Points, in no order, along strands that fork, close into loops and pass close to each other.
In the rows, zero is written as 128.
Two points are linked if the straight distance between their rows is under 175. Some points are linked to none.
z913: [146 147 159 160 104 139 150 167 114 127 182 148 126 120 177 162 177 126
 169  77 129 137 139  32 115 107 136 120 124 178 127 143 113 109 144 173
 118 104 172 153 100 136 118 120 169  97 104 139 127 148 200 101 121 105
  55 151]
z35: [151 129 154  89 141 151 152  99 148 128  82  33 147 147 174  58 138 121
  51  86 150 149 159 160 136 117 125 142  95 111 146 162 104 141 135  73
 158 169 149 161 135 149 166 154 115 136  37  98 124 106  97 158 126 102
 159 153]
z148: [125  91 133  64 150 172 143 138 165 162 113  64 133 140 180 163 168 154
 135  96 162 168 127 155 147 132  95 128  83 121 123 134  98 117 152 141
 128  86 134 143 108 145 152 131 123 168  52 123 108 137 175 186 134 134
 109 120]
z300: [132  67  98  84 106 160  87 156 142 151 116  73  74 164 163 126 124  82
 142 170 155 132 138 116 112 130 129 123  98 115 117 113 129 137 124 190
 119  64 102 164  81 127  96 125 141 159  93 133 153 142 148 155 144 153
  73 134]
z907: [162  72 139 122  82 136 114 155 103 166  86  87 117 160 115 124 109 108
 135 169  92 109 118  96 141 138 119 175 151 123  89 147 130  92 117 108
 143 133 136 169 123 138  72 173 209 155  43  95 155 115 115 101 145 119
 137 172]
z467: [151  74 106 124 105 142 115 115 115 179 123 124 119 145 160  88 128 111
 147 152 125 119 119 114 118 160 100 122 133 136 121 130 158  99 128 150
 134 106 120 142 122  73 137 148 141 142 128 129 128 143 118 122 135 138
 101 133]
z460: [114 142  99 135 187  89 137  85 177  89 130 159 148 103  67 204 105 166
 122 118 141 139 104 145 155  90 113 158 153 122 126 125 115 100 102 106
 154 159 122  84 172 147 120 147 101 137 123 132 122  87 180 157  95 147
 147  78]
z488: [164 112 208 121  63 146 171 143  89 123  89  69 183 109 189  86 150 118
 142  95 101 119 151 108  99 146 159 123 122 121 140 157  82 130 137  81
 116 157 145 168 117 153 152 136 175 106  75 139 162 120  66  84 149  77
 176 162]
z235: [ 86 175 122  92 178 115 133 117 166  63 127 129 114 111 104 133 118  80
  97 132 133 137 138 152 107  99 139 114 107 107 117  96  88 160 109 137
 108 140  98 111 140 134 122  81  65 128 179 176 151 110 121 155  95 153
 150 115]
z642: [ 86 179 128 158 179 138 166 139  91 116 189 140  89 112 173 153 208 190
 109  99 158 193 149 153 157 126 139  92  90 115 176 111 120 168 158 167
 108 131  97 131 112 170 165 103  97  85 132 104  63 187 162 179 144 132
  97 118]
z983: [103 139 139 170 105 141 156 117  87 147 174 149 178  99 173 155 214 211
 180  83 126 160 107 156 163 155 112  98 145 132 134 152 140 118 167 102
 110 130 145 128 135 135 188 166 116 118 146 132  81 168 123 145 165 104
 141  76]
z862: [130 161 141  81 152 146 172 100 153 111 111  57 117 150 179  82 165 105
  52  93 154 159 148 170 138 103  99 122  99 109 135 153 107 137 137 116
 180 161 134 148 177 152 161 138  66 167  54 121 136 113 114 202 117 130
 152 146]
z675: [113 157  76 118 115 137  51 149 128 103  90 138 100 117  67  67  64 124
  97 183 114  83 132 184 103 112 205 128 124  65 180 124 130 195 126 110
 118 134 137 128 118 119  82 134  63 113 212 106 128  99  45 137 132 110
 184 116]
z181: [128 157 148 174 138  98 149  88 138 102 138 178 163 123  77 133 123 167
 138  89 117 117 101 141 140 134 105 125 160 151 102 139 139  99 120  97
 112 165 154  82 136 116 156 119 130 114 175 138 118 108 144 106 121 116
 148 114]
z317: [ 92  82 132  76 123 135 127 123 180 122 104  85 157 114 135 151 141 159
 156 119 136 146 105 165 125 131 109 129 120 115 104 125 104 121 135 105
  89 129 124 121  97 132 163 121 133 129 128 142 127 119 130 136 144 137
 148 108]
z331: [146 103  66 143 134 160  69 146 142 149 152 159  55 164 123 118 111  93
 135 170 152 126 123  84 123 116 118 153 131 157 109 121 166 112 113 197
 125  76 134 137 113  94  86 134 125 153 148 135 127 129 174 149 133 160
  56 132]
z373: [121 167 149 171 161 135 158  93 108 108 159 144 158 130 134 148 195 208
 121  50 116 162 102 148 185 141  96 127 132 143 136 135 140 114 161  80
 103 160 165 125 133 141 160 162 119 109 113 106  74 158 144 143 136 102
 160 123]
z420: [166 124 127 135 101  90  94 161  85 138  77  99 108 155  61  97  74 119
 120 167  91  55 122 144 139 125 153 194 151 115 111 139 118 100  87 108
 164 133 145 133 164 148  48 169 168 119  98  72 154  84  83  76 145 112
 186 177]
z484: [ 93 169 151 108 172 104 154 147 158  53 130 116 124  94 115 160 128  85
 117 110 132 150 143 137 104  99 157 103  96 102 122 100  79 162 135 155
 103 126  95 132 118 175 129  81 105 122 141 167 152 120 136 124 116 151
 123 102]
z208: [151  97 156 117  98 114 154 108 126 130  80 102 180 178 154  88 122 108
 164  90  98 102 121 143  96 163  59 131 137 134  92 125 103 103 100  98
 120 118 151 118 156  67 142 121 153 130 146 169 158 117 104 101 121 116
 159 156]
z765: [155 160 171 139 120 120 178 127 116 106 167 123 138 141 191 129 176  99
 146  82 114 124 143  65 108 132 117 110 122 167 147 137 116 122 147 174
 142 108 148 148 138 111 131 122 157 118 105 152 120 149 147 102 108 110
  90 164]
z898: [101 142 135 152 137 131 141  84  98 148 178 167 156 113 165 128 176 188
 154 102 127 153 110 170 139 160  95 105 146 120 146 137 153 119 145 107
 112 127 138 101 151  88 186 148  82 110 186 148  73 171 111 169 132 106
 130  93]
z780: [133 109 128 146 107 133 113 133 125 148 146 154 122 102 127 110 120 141
 134 156 124 128 116 126 134 146 131 109 145 138 128 138 151 123 148 135
 123 140 124 127 104 108 147 136 143 136 149 119 109 148 119 110 142 129
 110 122]
z453: [150 126 104 126 146 145 103  93 123 177 108 115 100 148 133  59  89 140
  74 160 140 104 130 170 168 141 119 130 135 129 153 159 178 137 125 121
 175 153 115 117 140  81 135 162 107 155 114  84  89 117  90 154 108 134
 142 154]
z351: [138 150 136 161 172 108 147 105 158  97 132 146 147  99 110 206 143 171
 111  88 132 163 111 139 169 105 106 136 135 119 133 132 126  96 147  98
 163 153 138 100 160 178 124 162 120 146  70 101 117 111 174 156 108 133
 127  97]
z154: [ 78 124 115  75 170 124 101  91 175 133 131 119 112 170 132 141 161 154
 134  83 148 154 126 138 130 132  73 161  98 147 124  88 145 162 111 116
  86 122 147 105 137  84 184  71  88  99 168 165  96 131 157 161 110 148
 110 163]
z450: [121 150 135 143 149 123 146 104 155  96 125 128 140  73 128 135 107 135
  76 142 145 143 148 178 164 103 174 114 128  74 178 131 123 121 134  90
 166 200  90 107 159 187 140 143  95 145 105  83 130 105 110 182 120 124
 169  90]
z755: [145  71  86  93 118 144 109 109 115 166 107 103 105 160 186  77 119  50
 149 158 131 115 142 124  64 168  79 118 116 120 119 127 153 106 107 169
 152  82 116 137 171  68 116 125 105 156 146 167 162 150 111 156 119 140
 109 118]
z358: [152 169 157  99 144 141 171  94 124 113 119  66 154 151 218  71 171  99
 106  74 126 134 164 168 107 141 101  98 100 113 149 149 112 137 138 133
 156 138 136 155 182 110 165 127  82 141  91 161 127 137  86 172 106 108
 136 136]
z100: [ 90 114  75 114 133 148 101  72 125 182 117 116 148 164 162  69 132 157
 119 103 147 104 136 164 108 179  95 115 118 127 139  88 187 156 129  96
 105 113 137  86 134  45 185  71  87  92 181 169  93 166  95 162 100 132
 106 152]
z350: [130  80 101 134  77 112 101 171 107 145 157 169 100 139 101 102 113  71
 164 180  96 106 115  81  73 154 136 132 169 121 111 103 141  99 107 149
 115  87 126 147 125 115  76 138 150 129 183 131 172 154 120  74 161 149
 122 113]
z473: [146 112  77 157 133 141  76 147 132 141 151 200  88 143  75 133  89 114
 134 181 126 109  98  98 115 121 125 163 155 161 108 132 168 106 109 178
 131 109 137 117 131 106  86 146 132 128 197 123 138 114 169 113 131 155
  84 112]
z346: [162 106 156 150  98 100 160 130  96 144  89 133 154 184 119  83 109  91
 155 129  90  90 112 102 104 160  74 130 156 150  88 129 114  86  84 115
 138 126 152 113 154  81 112 145 182 122 139 130 170 109 113  77 123 125
 161 175]
z217: [ 76 115 110  94 147 123 131 134 172 107 112 110 120  82 103 134 101 165
  84 148 153 169 122 168 149  99 173 114 116  70 148 110 106 157 124  91
  86 170  85 115  76 159 153 115 127 114 135 103 106 120 115 158 145 137
 161 102]
z381: [126 129  90 125 168 132 136  71 166 137 120 142 129 117 124 129 110 151
  89 162 136 131 105 203 162 128 113 122 148 104 156 143 133 106 107 106
 180 175 113  76 190 103 139 160  73 155 146 115 108 106 119 201  99 122
 165 103]
z228: [103  51 112  48 130 165 118 130 175 161  91  57 141 136 168 151 142 149
 161 129 163 159 116 172 127 134 109 135  89  99 112 131 106 118 142 133
 109 105 110 129 101 137 160 134 136 165  91 136 136 119 150 175 152 142
 128  98]
z380: [127 149  83 100 157 122  79 148 137 103 104 136 105 120  31 154  72 102
  99 184 123  97 113 137 134  80 180 150 119 105 117 101 123 167 113 169
 131 107 113 133 122 151  66 136 106 140 157 118 135  87 121 111 115 161
 125 115]
z123: [151 118 162 136 103 100 150 141 125 104 119 132 155 146  96 139 121 100
 156 112 102 102 113  84  95 133 110 140 138 158  81 117 110 105 108 138
 124 118 152 135 116 120 114 124 189 114 126 146 165 112 142  66 124 124
 127 169]
z767: [101  88  97  54 137 144  93 135 176 130 104  79  83 149 145 120 125  67
 133 170 151 138 136 155  96 120 112 126  85 100 110 116 109 154 124 181
 127  91  96 135 118 124 123 106 104 164 138 163 166 111 122 190 129 156
 107 129]
z210: [108 149 118 120 164 119 110 123 137  95  98 105 103 100  54 116  77 141
  33 134 141 133 138 151 162  72 204 133 104  82 153  87 113 165 124  65
 102 190  90 145  71 181 123 118 124 113 120  78 112 107 102 133 130 118
 197 115]
z213: [128 103 139 119  99 128 123 120 143 118 103 104 149 111 115 114 122 149
 121 128 122 125 110 163 136 133 126 117 139 116 113 137 126 115 132  89
 111 155 129 130 101 126 146 133 149 131 124 118 120 118  96 110 142 120
 158 128]
z795: [111 151  99 118 172 124  90 121 149 112 117 123  78 140  44 110  83 149
  40 136 139 129 114 138 183  85 160 148 115 123 145  93 151 180 129  96
 106 155 114 144  80 137 124 117 122 116 119  89  78 111 122 128 118 146
 157 168]
z793: [151 152 179 110 116 100 145 136 142  61 103  93 158 145 134 104 120  81
 137  95 110 103 144 112  71 127 130 115 124 128 127 111  85 150 118 127
 102 120 147 151 122 124 125  96 160 112 147 170 172 126  95  78 106 108
 151 167]
z327: [109 110  86 139 116 147 125  75  95 208 148 154 158 137 170  93 144 171
 142 140 136 121 125 165 119 176  94 101 129 126 125 133 191 114 139 109
 123 113 139  87 140  44 197 121  86 119 180 154  77 180 102 165 122 121
 102 109]
z200: [129  64 102 145  50 130 109 188 111 156 169 165  88 140 148 126 145  94
 178 156 125 132 123  49  93 148 149 125 157 134 109 119 132  95 120 154
  92  83 116 163  89 130 107 126 163 113 153 139 162 173 153  77 174 155
  88 116]
z432: [154 142 186 120  94 114 167 142 107  92 122  97 164 130 198  80 143  83
 158 102 105 111 160 106  53 145 141  90 127 122 160 132  88 135 130 136
 120 119 129 167 150 109 138 100 144 111 156 180 162 154  72  88 123 100
 133 144]
z56: [127 157 156 161  79  74 132 155  94  99 157 191 148 100  46 140 100 114
 144 135 115  87 134  70  90 113 189 133 154 142  98 102 134 143 116 117
 102 124 130 139  81 152 112 112 163  99 184 130 152 133 105  28 147 128
 135 134]
z943: [123 124  96 110 138 155  74 118 133 152  99 104  89 112 119  45  86 146
  69 175 146 105 150 178 160 121 180 118 109  82 178 144 170 172 135 113
 144 164 105 137 105 129 130 154  84 136 147  79 102 108  55 183 136 128
 169 146]
z885: [157 141 139 202 103  79 133 139  78 141 137 215 143  98  72 145  94 131
 144 158 109  70 133 101 136 142 153 157 188 152 115 141 164  84 102 124
 178 145 105  91 160 147  96 143 158 117 138  85 163 114 120  54 131 134
 163 110]
z49: [145 110 155 133 104 117 180 107 104 139 131 141 180 157 179 121 163 126
 199  76  94 124 116 116  99 169  56 119 129 160 104 132 122  89 117 135
 112 109 153 116 169  68 152 135 141 131 156 176 137 137 132 103 130 111
 128 132]
z671: [ 89 158  77  80 188 117 104 118 166  89 104 138 107 126  42 154  78  90
  86 151 127 115 110 141 131  78 160 162 114 119 103  89  93 182  93 153
 124 117 113 113 143 132  96 104  68 133 188 163 137  81 136 137  85 173
 151 124]
z481: [145 106 185 168  39 128 205 164  58 166 102 118 189 134 181  78 156 115
 168 127  91  97 151  77 100 164 143 117 151 130 132 156 106 120 114  72
 106 164 121 170 139 103 153 135 171 114 120 127 167 139  45  65 167  95
 190 158]
z513: [130 186  97 152 169 135 101 121 135 127 169 179  65 175 100  84 132 113
  59 113 159 129 130  97 141 104 114 151 119 192 132 118 171 172 121 149
 118 128 160 142 125  84 149  89 125  95 160 130  75 124 164 132  94 145
  76 193]
z503: [153 114 124  87 117 141 135 103 115 154  96  71 144 153 210  63 143  75
 129 122 134 120 156 145  74 160  81 107  96 123 129 143 131 120 124 158
 163 108 129 147 177  72 143 124 101 141 116 174 153 139  93 161 105 128
 110 139]
z634: [131 146  98 141 148 129 131  87 150 108 118 149 146  81 118 128  84 140
  79 176 134 124 126 197 150 108 167 113 156  87 180 151 129 110 109 107
 200 192 100  75 196 144 126 159  80 156 145  95 139 101  99 186 104 127
 184  72]
z423: [143 202 154 175 173 110 140 129 115 106 175 177 101 147  92 124 125 123
  90  82 148 134 134  66 152  98 132 142 128 185 127 126 155 148 142 139
 117 148 158 137 112 136 144 102 155  91 118 121  96 122 175 100  96 116
  90 171]
z772: [129  44  92 115  67 155  97 169 121 161 128 112  84 156 146 130 143 109
 169 170 128 131 124  77 111 149 138 132 130 121 104 103 132 103 128 167
  80  66 114 166  73 129  98 137 183 137 103 126 151 156 149 104 172 145
  85 121]
z27: [124 110  90 121 159 142  89 117 158 159 158 135  84 156 141 128 146 124
 132 135 162 155 118 109 134 120  91 144 113 170 112 130 151 128 124 180
 129  90 145 129 122  93 149 109 107 136 135 148 103 132 177 174 119 152
  50 143]
z448: [156 150 200 114  91 137 164 142  96  98 120  77 183 111 213  77 153 112
 140  79 108 130 165 132  78 143 160  87 109 113 183 156  78 142 141  99
 111 137 126 168 132 146 169 109 133 109 113 154 151 149  62 107 148  82
 150 126]
z947: [123 123  79 111  94 140  44 147 118 144  85 117  97 123  92  37  81 143
 121 197 128  81 121 179 115 121 178 130 120  68 173 118 161 188 126 105
 115 116 134 143 104 108  91 146  98 121 185 101 102 114  42 131 164 120
 157 140]
z303: [116 172 141 146 138  97 119 134 123  86 162 192 134 104  78 130  99 101
 121 129 124 110 131 102  92 118 165 110 144 143 128 104 130 158 120 142
 102 121 124 121 110 127 125  92 117 105 209 159 136 144 122  77 117 132
 118 110]
z723: [139 165 185 142 130 134 171 163 131  99 135 107 134  94 173 192 156 117
 137  96 122 161 153 103 139 125 149  84 111 134 137 131  91 133 168 148
 153 119 129 136 116 207  97 120 138 137  40 121 134 142 174 128 120 112
  93 117]
z668: [ 94 133 135  67 156 136 119 114 152 127 143  90 138 154 178 159 212 163
 191  31 127 144 141 134 116 148  71 143  92 161 129  98 118 151 133 136
  88  95 168 123 149 104 181  85 104  99 164 189 114 143 171 144 124 145
 110 140]
z468: [125 102  85 119  97 127  75 156 121 127 129 159 102 128 100  89  92  72
 149 197 104  99 118 131  66 142 144 128 144 106 131 109 145 142 115 148
 130  84 125 124 139  93  63 123 108 128 222 139 159 157 101 101 147 143
 136 111]
z660: [115 100  88 111 160 134  93 114 166 146 137 135 102 141  85 164 105 171
 117 144 148 152  91 130 165 102  85 167 130 151 103 144 145 119 122 138
 122 127 140 111 109 114 145 127 137 141 118 128 101 105 171 167 119 144
  91 137]
z160: [126 135 170 174  82  90 165 139 112  99 133 173 166 108  66 167 121 141
 158 112 111 105 109  88 109 127 149 121 149 145  79 128 124 113 122 106
 116 147 142 128  93 161 136 114 173 112 148 142 157 124 114  39 154 122
 145 122]
z11: [163  77 162 152  93 143 154 156  82 159 138 123 126 128 184 140 141  78
 163 149 101 134 138  58 119 158 125 124 150 136 130 145 121  68 129 160
 147 118 108 157 142 124  95 154 167 154  69 113 167 155 142 100 137 122
 110 124]
z935: [129 137 114 120 117 106  77 145 129 106 114 123 114 118  41 125  81 115
 110 159 117  95 115 127 129 106 170 146 126 117 113  98 133 154 124 134
 107 119 133 142  93 137  87 135 146 119 155 120 120 108 106  76 132 133
 135 146]
z738: [104 179 146 167 161 109 163  74 143  84 137 157 162 151  92 151 170 203
 126  33 112 142  99 143 165 133  83 153 139 149 100 126 122 106 121  64
  91 171 174  97 140 133 163 133 128 101 148 128  95 125 152 127 133 108
 170 130]
z15: [131 146 123 150 136 165 133 157 122 165 163 115  75 111 192 132 158 125
 111 143 158 145 185 104 188 119 152 107 113 146 149 141 149 136 162 175
 155 121 102 146  78 137 128 119 120 139  61  90  89 158 154 159 111 126
  60 163]
z717: [113  90  70  73 114 128  55 138 148 120  97 125 101 138  83 104  73  93
 154 201 114 102 108 163  80 129 132 140 131  88 136 108 127 149 102 142
 123  92 129 112 137 101  64 135 101 134 214 152 155 114  94 142 146 138
 153 105]
z730: [126 177 101 154 183 129  95 102 120 119 141 170  86 173  52  85  94 148
  53 109 142 119 117 123 175 110 135 148 130 177 150 101 166 173 120 111
 106 150 141 123  98  92 146  91 134  96 157  96  69 114 147 121 112 134
 144 181]
z657: [ 97  67  59  60 122 154  61 130 153 151 106 109  79 137 137 109  99  81
 158 211 148 119 120 158  76 136 134 124 101  81 131 112 144 156 112 165
 123  79  95 117 124 103  98 121  95 157 192 162 156 125 104 188 154 148
 124  96]
z899: [161 122 153 125 104 171 145 156 107 175 128  96 104 145 193 149 143 105
 125 138 148 136 168  58 168 119 126 128 119 165 130 157 126 115 153 162
 166 104 134 160  91 126  92 150 151 153  19 105 119 149 163 136 107 120
  66 170]
z211: [133 154 131 158 141 115 107 144 120 111 146 163 109 118  59 140  96 129
 101 126 131 122 129  83 152  97 153 145 129 161 106 116 152 149 136 141
 113 134 142 139  76 147 111 120 163 115 125 113 100 111 161  84 116 133
  89 160]
z382: [138  93 151 177  72 110 220 155  61 178 111 141 176 179 159  86 157  99
 179 131  81  95 123  72 100 178  79 114 159 145  89 130 103  88  86 103
 120 145 140 137 171  76 142 143 171 118 138 132 178 124  80  74 162 117
 177 144]
z89: [165 131 178 218  93 101 181 144  53 165 139 190 155  93 138 149 112  98
 166 143  95  79 144  76 145 152 132 157 193 140 125 148 157  68 108 106
 176 161  92 119 170 147 106 153 162 124  92  73 164 130 119  76 133 121
 164 141]
z221: [ 76 173 140 138 134  90 150 122 144  76 175 169 147  77 127 173 132 138
 152 134 141 174 114 160 117 130 166  84 139  98 163 122 103 151 137 107
 104 127  93  93 133 149 158 100  85 114 186 146 128 169 124 148 142 131
 136  60]
z422: [ 75 178 140 133 174 112 163 146 142  84 164 143 119  83 128 178 153 129
 133 104 141 183 129 139 124 109 153  99  94 109 145 102  84 162 142 149
  90 124  90 122 114 175 152  85 101  91 158 158 116 147 160 144 143 143
 115  83]
z764: [129 136 142 102 135 135 149  96 120 140 149 109 173 163 198 133 201 144
 198  35 111 122 136 129 103 166  57 133 115 163 117 116 128 129 134 132
 103  95 163 119 166  79 173 113 116 113 171 195 115 148 145 130 113 110
 108 137]
z970: [113  99 107 178 130 148 121 148 139 154 156 174 135  94 126 224 151 211
 172 148 159 189 115 132 176 100 127 118 138 117 127 150 134 101 163 123
 108 129 126  92 108 194 135 136 150 150  93 100 122 140 185 178 149 130
  83  56]
z8: [129 143 156 110 140 140 149 165 151 111 147 108 139 142 133 181 172 141
 154  47 133 158 123  69 129 112 104 129 101 179 114 130  94 151 150 150
  97  95 178 153  86 151 128  94 167  99  86 154 110 124 206 104 118 118
  86 163]
z909: [107 138  66 104 139 132  72 124 150 102  83 140 123 125  59 114  50 122
 119 196  99  91 104 177  98 111 164 151 137  93 139 117 112 163  95 129
 145 124 144  90 149 101  60 133  78 113 226 133 152  94  83 124 109 127
 185  91]
z40: [143 111 160  97 120 146 119 113 149 117  86  57 152 123 149  66 124 136
  93 108 134 132 145 159 129 133 142 123 114 105 133 137 107 140 136  78
 115 158 144 157 103 139 160 133 142 127  85 110 126 113  86 127 131 105
 158 150]
z166: [170  92 135 124 105 116  97 151 112 139  88 100 114 132  79 164  68 125
 113 178 103  95 126 133 138 111 145 174 156 112 105 144 133  90 113 105
 168 148 115 147 144 179  51 181 178 157  53  82 177  97 114  97 142 122
 142 137]
z585: [ 97 116 128  91 151 130 149 127 183 107 111  87 127  89 135 127 126 144
  87 142 155 171 131 185 135 101 155 107  99  71 153 128  97 136 130 104
 132 165  90 125 120 178 145 139 112 138 113 106 135 110 117 195 137 133
 149 100]
z207: [135 151  86 137 156 147 107 104 142 162 153 146  75 160 137  73 134 110
  77 136 151 115 140 118 142 133 110 125 117 170 136 129 180 156 132 163
 147 108 136 131 128  70 141 116 108 130 147 134  83 135 138 146  97 153
  80 185]
z343: [164 122 197 184  93 121 204 151  56 161 139 142 158  95 200 120 133  58
 163 135  84 110 159  65 118 160 127 130 172 125 161 154 120  74 119 123
 160 150  98 152 191 117 102 164 155 131  77  99 173 141 112  93 128 106
 150 146]
z686: [136  81  64 127 152 139  69 120 152 143 132 167  95 150  63 176  73 158
 143 185 134 124  84 130 150 107 101 175 149 154 108 152 155  92 104 154
 115 121 124  92 131 118  97 150 134 163 146 131 146  97 170 152 130 148
 108  94]
z278: [149 153 125 138 123  72 100 123  99 106  84 145 149 130  31 144  59 160
 100 156 107  62 119 158 146 111 178 186 156 132  97 121 127 109  90 112
 175 128 125  98 166 151  66 156 153 114 123  86 155  63  96  55 128 131
 201 111]
z538: [128 187 163 137 173 116 169 125 134  82 159 134 132 154 112 157 161 149
  98  37 125 162 128  87 150 107 111 132 106 169 131 119 119 150 153 108
 102 141 164 156 112 164 148  98 149  94  85 128  90 138 181 106 112 103
 125 166]
z435: [140 110 145 175 108 135 119 161 127 146 126 168 144  82 114 220 120 181
 149 152 128 149 143 113 171 116 150 117 153 124 116 146 147 108 170  97
 137 152 104 111  99 211 108 140 157 154  53  90 133 132 163 119 143 122
  96  88]
z841: [156 150 121 163 136  85 110 114 103 115 120 194 141 117  51 156  67 144
 118 162 112  84 110 138 135 126 143 154 157 154 116 135 148  94  98 137
 180 127 123  80 169 137  87 150 133 131 151  98 151  85 137  81 113 147
 159  96]
z659: [ 71 106  73  76 161 146  82  74 151 186 126 118 119 171 148 117 139 153
 142 117 155 123 127 152 115 167  73 143  98 141 126  92 179 152 124 118
 106 108 142  80 145  58 191  81  73 108 182 175 100 142 135 179  97 150
  91 157]
z101: [132 138 149  78 142 163 165 140 147 156 128  53 120 146 201 136 181 122
  89  99 162 161 153 155 153 123 107 107  80 119 133 143 100 143 156 161
 168 108 129 158 135 147 149 133 103 154  27 120 111 137 148 190 119 131
 104 145]
z749: [169  78 142 125  97 165 133 152 108 179 103  99 118 155 155 140 121 116
 138 160 118 131 140  81 152 135 113 144 138 145 114 151 131  92 130 138
 150 117 132 166 104 120  85 163 178 164  29 102 137 132 153 119 127 126
  95 156]
z38: [110 156 124 133 162 111 109 103 153  94 133 175 141 141  65 121  90 131
 109 121 118 110 107 147 126 126 116 139 148 152 112 107 129 138  97 119
 102 140 140  83 127  90 135  94 107 100 206 153 114 107 141 112  96 137
 146 127]
z241: [101  93 110 144 130 158 129 120 128 161 154 145 152 105 142 189 194 206
 189 119 149 174  96 151 161 138  96 122 131 135 108 155 131 101 164 132
 100 121 141 112 121 147 172 146 137 150 120 130  93 149 162 166 162 120
 117  69]
z726: [147 157 197 127 110 138 178 158 112  99 133  83 135 103 196 140 161  77
 134 107 120 130 164  93 105 123 161  86 114 132 153 148  90 142 152 163
 150 122 119 166 120 165 106 119 157 129  67 136 149 146 133 100 123 103
 107 154]
z606: [160 145 143 125 132 130 125 124 139 111 116 101 109 115 142 103 112  69
  97 154 129 121 146 138 131 115 130 115 121 120 133 153 126 123 131 161
 189 146 114 141 156 139 109 140 110 167  94 123 156 114 110 145 103 136
 128 144]
z904: [143 149 156 151 153 134 166 141 139 115 140 119 152  99 158 207 176 163
 139  66 129 177 122 129 166 123 106 109 120 130 133 132 104 114 175 124
 152 115 153 128 139 196 114 159 131 149  54 114 108 131 185 149 121 113
 113 112]
z519: [115 150 140 155 137 136 146 146 110 143 185 131 105  91 193 143 186 156
 132 113 152 156 154 129 150 136 141  91 115 130 161 138 130 138 167 170
 124 115 109 137  98 140 159 113 121 121 117 106  79 175 153 147 136 122
  68 118]
z848: [134 115 143 171  93  89 132 134 118 115 132 183 165  76  63 211 108 166
 153 148 126 126 112 108 135 111 158 137 162 131  91 137 141 107 133  97
 145 148 110 104 120 196 115 130 161 136  99 125 154 111 136  77 144 147
 134  56]
z279: [ 95 155 159 144 112 105 159 127 129  96 163 143 165  64 148 167 152 157
 158 125 134 176 115 171 134 143 162  86 139  90 163 138 111 133 161  92
 126 140 100 106 132 171 163 135 107 138 134 111 119 163 121 142 165 119
 148  64]

A piece is all that can be reached along the links. How many separate loops has the piece of each point below (a circle has one, a figure eight two, a Y none), and how many tips (points with one link)?
z749 -> loops 1, tips 1
z207 -> loops 1, tips 3
z101 -> loops 2, tips 0
z764 -> loops 3, tips 0
z350 -> loops 1, tips 1

A tip is a point with one link. Name the tips that can be reached along the links from each point below, in the order of the rows.
z657 -> z453
z343 -> z642
z380 -> z460, z381, z279
